Points, in no order, along strands that fork, close into loops and pass close to each other.
Two points are linked if the straight distance between their rows is under 91.7. Some points are linked to none.
j_235: [-39  -5  13 -15 -10 -20   2  14  16  24  41  51  12  17   8 -12  17  23
 -30   2  57]
j_760: [ 42   7   0 -26  -8  22  14  50   7   2 -15  17   0 -20  -3 -24  -9  34
 -31   3  35]
j_915: [ -3  22 -26 -30  -8  15   3  36   1 -54  16  12  20 -14   4 -22   2  -2
  44  42  -3]
j_9: [  1   5  14  26 -14 -12 -28 -46 -32  31 -13 -13 -13  25 -17  20  -1 -53
 -18   5 -12]
j_122: [ -2  16 -44 -25  19  26  26 -37  -6 -20 -18 -42 -35 -26 -15  39 -26 -26
  17  -1  -1]
j_367: [ -7 -48  11 -10 -21  -3 -15   2  10   9   0  58  19   0  56 -21  -9  21
   7 -10   0]
j_922: [ 13  -1  31  51  22 -29  -6 -26 -27  13 -15 -32  64  -8  18 -15 -24  16
 -28 -38 -20]
j_653: [  7  -1  12  52 -40  26 -38 -32  40   7   9  56 -17  30  11  24   3 -10
 -22 -17   3]
j_717: [ 22 -13   6   4  13   2 -30  -2  11  36 -26  18  28   8   0  24  -1 -40
 -16  -1 -35]
j_184: [ -4 -16 -19 -26 -23  -3 -39 -47  -5  -1 -16 -20 -27  -8  -1  -3 -15 -23
   2   2   2]
j_267: [ 20 -19  41  29 -41  12 -21 -11  12 -24  44 -11  22  26  35  13  22 -20
  19   9 -27]
j_148: [ 34 -21  21  41 -20   3 -33 -46  -5 -24   4 -31  15   1  12  58 -22 -36
   5 -11 -37]
j_254: [  1  14 -11 -12   0 -11  15  29 -17 -50  10 -30  34 -31 -28   0  25 -12
  56  40  -9]
j_481: [  6  26 -24  -7 -10  23  26  -3  -6 -15  -9 -51  -2 -22   0 -38  10  30
  -1 -12  17]
j_291: [-26  13 -32 -52  -2   2   5  -5  34  -9  -9  -1  -8 -23  18  14  14 -18
  29  15  11]
j_932: [-33  26 -29 -20 -19  -2 -22 -36  38  -2  -5  58 -44   2   2 -11  -2 -16
  -1 -33  25]
j_573: [  2 -10 -14  27  23  16 -12  -5 -14  16   5 -16   6  18 -13 -13  23   8
 -29 -26   7]
j_734: [-14  17 -28 -20  31  -9  27   3  15  17   7 -42  25 -19 -15   3  -5 -20
  15  26 -23]
j_80: [ -9  -3 -14   0  14  -7 -21 -19  44   8  -9  66 -38   8 -15  18  11 -12
  -9 -43  -4]
j_52: [ 15 -31  52  39 -19  13 -14  14   2 -23  41  48   3  18  61 -22 -17 -12
  14 -17   8]
j_511: [-28  13 -21 -33 -22  14  23  38  -8   4   8  29  -2   1   6 -42  -1  12
  20 -23  11]
j_983: [-17  -9 -10 -13   8  -7 -10 -20 -27  30 -12  -4  -8   1 -27  29   9 -49
 -28  39  -7]
j_579: [  0 -14  20 -12  30   3  -4  18   9  46   7  -7  31   8  40  -6   0 -24
 -24 -10  20]
j_739: [ 28  21  87  21 -17  21  -5  16   4 -16  46  -3  33  36  36   3 -27  22
  11   9 -26]
j_802: [-31 -24  35  25  -1  -3 -49   3  23   3   9  25 -13  -2   5 -28   4   3
  -7 -15   5]
j_253: [ -5  16 -35 -17  -5  16 -13 -19 -13  -6 -14   5 -23  -4 -34  17   4 -15
 -41  49  -5]
j_410: [-23  34 -30  30 -11  32  27  25  27 -34  -8  15  -3   1  -3  33  29  32
  57  23  -8]
j_732: [-35  10  -5 -22  -5  12 -30   1  -1 -16 -16  35 -22 -21 -19 -19   1 -20
 -24  27 -19]
j_105: [-31   0  21 -16  17   2 -15   7 -19 -10 -16  17  -8 -27  19 -45  24 -26
  11 -29  16]
j_977: [  0  27 -14  31 -25  25  36  50  43 -22  18  26   9   5   4  -3 -12  20
  50  32   7]
j_777: [  4  20 -28 -45   2 -10   9 -34  18  -6 -32 -27 -20  -3 -25  46  23  30
  23  30 -14]
j_844: [ 20 -12   6  20   3   3 -38  12 -12  27   7   6  29  45   1  -8  35  11
 -16 -22   0]
j_194: [  5 -18 -47 -10  34 -37  24  -2  -6  24   1 -44  34  -5 -18  13   2 -20
  -4  -3 -29]
j_337: [  2   3 -42 -25  22 -31  14 -63  -8  -3 -22 -54 -20   6 -38  39  -5  34
  10 -13 -14]
j_329: [ 30   2  18  44   1  -8 -26 -22   7  29 -21 -27  54   2   5  23  -5 -11
 -29 -14 -19]
j_240: [ 15 -11  -7 -14 -17  -2  53  22   6  13 -26  28 -24  -4  28 -21  34  -6
  14   6   5]
j_7: [-42 -14 -28   4  13  17  -2 -27  -6   8   6  18 -56  17  -7   8  20 -41
 -16 -15  13]
j_283: [  4  28 -31  13  19  -2  43 -28   0 -40 -26 -58  -4 -53 -17  39  -2 -10
  11   3 -11]
j_886: [-36 -18  32  -5   3  -9 -18  25  21  13  15   3 -18 -18 -31 -28   5  13
 -22 -13  23]
j_139: [ -8 -23  -6 -20  14   5 -41 -26  19  -1 -34  44 -52   8 -17  26 -12 -12
  14 -38 -19]
j_601: [ -4   1  20  -8 -16 -27  24  24  -2  12  33  78  -3 -12  14 -19  -9  29
 -31   2  61]
j_241: [  4  39 -32  15 -20 -36  38 -17  -6 -12   4 -59  44  -9 -31  10  -2  22
  10  27 -10]
j_648: [  6   3  56 -16  17   9  -9  51 -39  34   4  -5  -9   9  14  -4 -50  46
 -28 -11  20]
j_237: [  3  -7  28 -22  21 -17 -15  18 -33   0  -4 -23  15 -16   5 -60   3 -10
  18 -30  10]
j_834: [  0 -18 -22  42 -15  26 -15 -17  16  10  12  46  -6  21  50   6   2 -11
 -22 -27  17]
j_92: [ 30  12  50  28  -2  19 -40   4 -12   4  19  18  32  54  41 -21 -29  26
  -6   2 -16]
j_453: [ 32 -23 -11  30  -8  24 -33 -38  11  -1   9  -8  -1  34  29  60 -12 -34
   5 -10 -23]
j_525: [ 32 -26 -44 -22  14 -24  18 -12 -13  21 -11 -36 -16   5 -33  34  -2 -43
  14 -27 -23]
j_634: [-21  -5 -24 -13  16   1   7 -28 -23  -7 -22   6 -50  14 -19   6  34 -12
  13  -6 -10]
j_25: [-15  -7 -39 -26  11 -19  -1   8 -28 -45  25 -37  18 -27 -33 -16   7 -12
   5  20   0]
j_362: [  6  12  -9 -16   4  19  -5  25  -8  34 -33  25  24 -15 -19   6  26 -12
 -19  -1  -6]
j_540: [ 19  15  32 -30  10  11  38  68 -18  22   9   2  -2  15   3   0 -17  56
 -19   4  30]
j_950: [-10   1  -7  -2 -23   4 -10  13   5 -10  -2  61 -27  -6 -10 -43  -7  -9
 -28  11   7]
j_564: [ -5  14 -40 -15  -7 -41  32 -42  -9  11   0 -74  -5   5 -47  28   4  11
  -1  14 -11]
j_327: [-25 -36  -3  30   1  17  10 -27  -7  17  -3  30 -32  19  43  -4  14 -21
 -28   0  10]
j_795: [ 36 -26 -15  -5  28   0 -18 -32  -9  12 -22 -17 -24  10 -22  54 -25 -39
   1 -40  -6]
j_997: [-12 -11  26  16  -6 -16 -45 -26  -7  26 -22  -7 -24  25 -45  15  16 -22
  10 -24 -25]
j_819: [  7  52  12 -15  22   7  35  33   3   0  -5 -43  52 -22  16 -11  -4  32
  31   7  16]
j_268: [-37 -22  15  29   9  -1 -46  -3  38   5  23  43 -14  17 -16  18  18 -24
   4 -41  -5]
j_747: [  3 -26  12  14  -4  -6 -65 -50   7 -13 -14 -17 -10 -15   4  -1 -15 -11
 -19   3 -17]
j_512: [ -9  13  59   5  -8  -1 -11  19 -18   6  32  69   1  25  58  -5 -47  34
 -20 -19  39]
j_660: [ 21  16 -29  -1   7  -4  23 -23   2 -35  -4 -44  -4  10 -39  83 -21  -1
  60  30 -20]
j_95: [ -4 -44 -16  -5 -44 -11 -39   5  14  12   4  70   1  13  15 -16 -14   0
  16 -17 -21]
j_63: [ 27  -5  -3   9 -24  17 -12  18  21   3 -15  44 -27  -5  -4 -31  -2  21
 -30 -23   9]
j_804: [-10 -30   5  42  18  39 -34  -8  30   2  28  15  22  23  49  10   9 -14
 -20 -22  -5]
j_397: [  6   4 -39   4  -1  11   5  -5 -17  -7   3  17 -26  37  28 -61  21   8
 -10 -20  13]
j_827: [ 12 -22  44  12  11   7 -18  15 -34  41  19 -20  55  11  44  -6 -33  -6
  -5  -9   9]
j_209: [-14   7  -8 -26  -1   0  -1   9  42   7  -6 -20   5 -39 -17   7  21  35
 -28  29  11]
j_251: [  0 -31  26 -28  -5 -17 -23  31  -9  22  12  32  11  18  37 -40 -23  31
  20 -30  21]
j_24: [  0 -15  76   0   8  10 -15  33 -21  48  16   2   5  31  49  -2 -53  28
  -6  -9   8]
j_314: [ -1 -14  -1  -6  23 -25  32  16 -32  15   8 -41  38 -18 -24  -6 -27  39
 -42  12  -2]
j_299: [ 12  28 -41 -32  19   2  18 -34 -24 -27   8 -44 -16  13 -50  52 -28 -24
  25  14   6]
j_140: [  6  44 -16 -25 -25 -11  -6 -16 -40  -7 -18 -25   5 -12 -26  -9  18 -30
   8   2  11]
j_826: [-13  10 -24 -17  15  -1  20 -13  26 -53  10 -38 -57  -9 -36  24  21   3
  39  12   3]
j_846: [  4 -29 -10   1  13  14  34  16   1   1 -11  29 -26 -11  33 -15  32 -14
 -25   0  23]
j_223: [-32  16 -20 -12 -16 -29  49  -2  45 -16   3  50 -36 -10  -5  18  21   6
  20  36   5]
j_750: [ 12 -18 -10  31  -2 -38 -33 -47 -19 -11 -11 -40  -1 -12 -30  -4 -41 -15
 -28   2 -21]
j_56: [  6  35 -11   1 -27  17  26   7  23 -33   3 -48 -12 -38   8 -13  -1  18
  31  20  22]
j_998: [ 18   2 -25 -12 -17  15  46  27  -9  -3 -26 -13 -27  -4 -14  -7  20 -18
  21  13 -17]
j_687: [ 10 -22  10  38  27 -40 -10 -33 -12 -13 -27 -40  34 -35   0 -28 -42  -5
 -37 -15 -25]
j_758: [ -5 -31  56  39   3  18 -51  10  20   4   8   3  18  -6   4  -6 -15  18
 -21  -3 -19]
j_797: [ 38 -29   8 -24  17 -15  -5  38 -29  25  21 -34  35   5   0 -21 -42  34
 -36   9   6]
j_621: [ 35 -28 -12  16   6  19 -34 -27  -5  18 -30  12  -3  27   0  51   1 -19
 -11 -13 -31]
j_710: [ 34 -28  38  35  19  10 -32  22 -11 -17  21   5   5   7  29 -32  -6 -29
  -6 -32  14]
j_71: [ 10  28 -26   1  21 -12  35 -40 -16 -16 -50 -45   5 -32  -8   3  16  -4
 -10  10 -17]
j_669: [ 11 -31  41  57 -18  12 -29 -11   7  -3  13   7   6  23   7   9   6  -4
 -13  18 -43]
j_537: [-22  45 -16  20   9  13  43  -2  19  -4  -2 -36   3  -7 -18  28  14 -26
  29  46  -7]
j_275: [ -5  28  10 -26  -3   3  50  53  25  17  25  23   9   6   2  -2   4  42
  -2  30  23]
j_261: [-24 -16 -41 -39 -34 -15  -8   7   1  20   3  35 -17  18  -4 -12   4  -5
  30 -17  -9]
j_112: [-32   5 -21 -29  -1 -18  -9  -9  -1 -45   6 -34 -27 -14 -25 -12  34  16
  26  23   2]
j_361: [  0  15  33   9  -1   2   0   3  -7  14  19  65  -9  22  34 -48 -31  21
 -34  -4  41]
j_331: [ 35  -7 -16 -28 -27  -9  29   8  10  -3 -24 -10 -57  -9 -24  22   3 -29
  23  20   1]
j_437: [ 23  -9  40  25  18 -19 -20   4 -45  -1  11 -22  20  -9 -17 -45 -13 -25
 -22 -20  16]
j_765: [-36   2 -10   2   3 -15  58   7  54 -39  23  37 -14 -15  24  14  19  -7
  54  40   6]
j_349: [  2  18 -21 -24   1 -22 -11  -7 -48  -5 -32 -20  21 -26 -44  -2  -4 -29
   6 -13 -30]
j_288: [-11  16 -13  32  -8  11  21  21  20 -18  -7 -18  -3   3 -36  40  20   9
  60  47 -18]
j_933: [-19  -2  -7 -12  -7 -10   1  11  36  11   5  -2 -28 -11 -33   4  24   7
 -21   3  23]
j_422: [ -9  10  15   0  11  17  12  14 -41  20  -5   4   8   0   9 -36 -15   6
 -30  25   6]
j_923: [  3 -25  74  29 -35  -6  -6  13   2  -8  45  81  13  30  55  -1 -23  29
   1   4   2]
j_875: [ 11  -3   5  -2  30   4  24   5  13  11 -17 -38  17 -44 -13 -21   1  51
 -43  16  -7]
j_529: [-33   7 -10 -33  -4  19  40  42 -10 -20  14   3   4 -12  29 -26   6   7
  36  18  14]
j_296: [ -2  17 -14   4   6 -19  41  18 -18 -17   6 -41  63 -26 -35  -4 -23  33
  -8  23 -20]
j_393: [  9  37  21 -44  36  -7  18  35 -19   0  -6 -30  29 -11  32 -40  -9  13
  16 -10  23]
j_119: [ -1   5 -31  18  -8  13 -13 -20  -3   6  -6 -30 -33  -4   9 -24  25   9
 -12 -37  18]
j_752: [-12  23  71  30 -43  31  -4   7  21 -25  50   7  31  18  18   5  16  -8
   2   0 -26]
j_124: [ 13  36 -20  22   9  16  31  11  12 -31   4 -55  37 -13  19  -1   0  22
  53  22  11]
j_402: [ 11  16  -6 -34  -5   2  31 -24  18  -9 -29  15 -67   8 -23  42 -10 -31
  17  10  10]
j_652: [  7   2 -19  -5  35  -7   3 -37 -34   6 -49  -4 -20  -9  -9  18  37  -7
  -7 -14 -27]
j_740: [  9 -26  38   2   2   7 -27  34 -13  20  21  17  24  31  17 -13  13  40
  -8 -36  21]
j_707: [-26  17  -8 -11 -17 -30  60  29  55   9  42  42  -8   5 -20   0  21  24
  14  23  27]
j_683: [  8  19  -5  -6  12  -3 -19   6 -37  18 -39   0  52 -23 -24  -7  18   6
 -14 -26 -24]

A fork is a point with three links, a tip a point with one. Leave the first point through the second and follow the links. Name the first fork or tip that comes.
j_826, j_112 => j_119
j_235, j_601 => j_237
j_327, j_7 => j_660
j_977, j_410 => j_621
j_9, j_983 => j_540
j_573, j_844 => j_826

A piece is two or more points that can be reached from each other along the links. Count, over all rows, the pieces, the separate loops (a circle has one, a figure eight two, a Y none), the forks (points with three links) and the tips (points with one).
pieces => 5
loops => 0
forks => 10
tips => 20
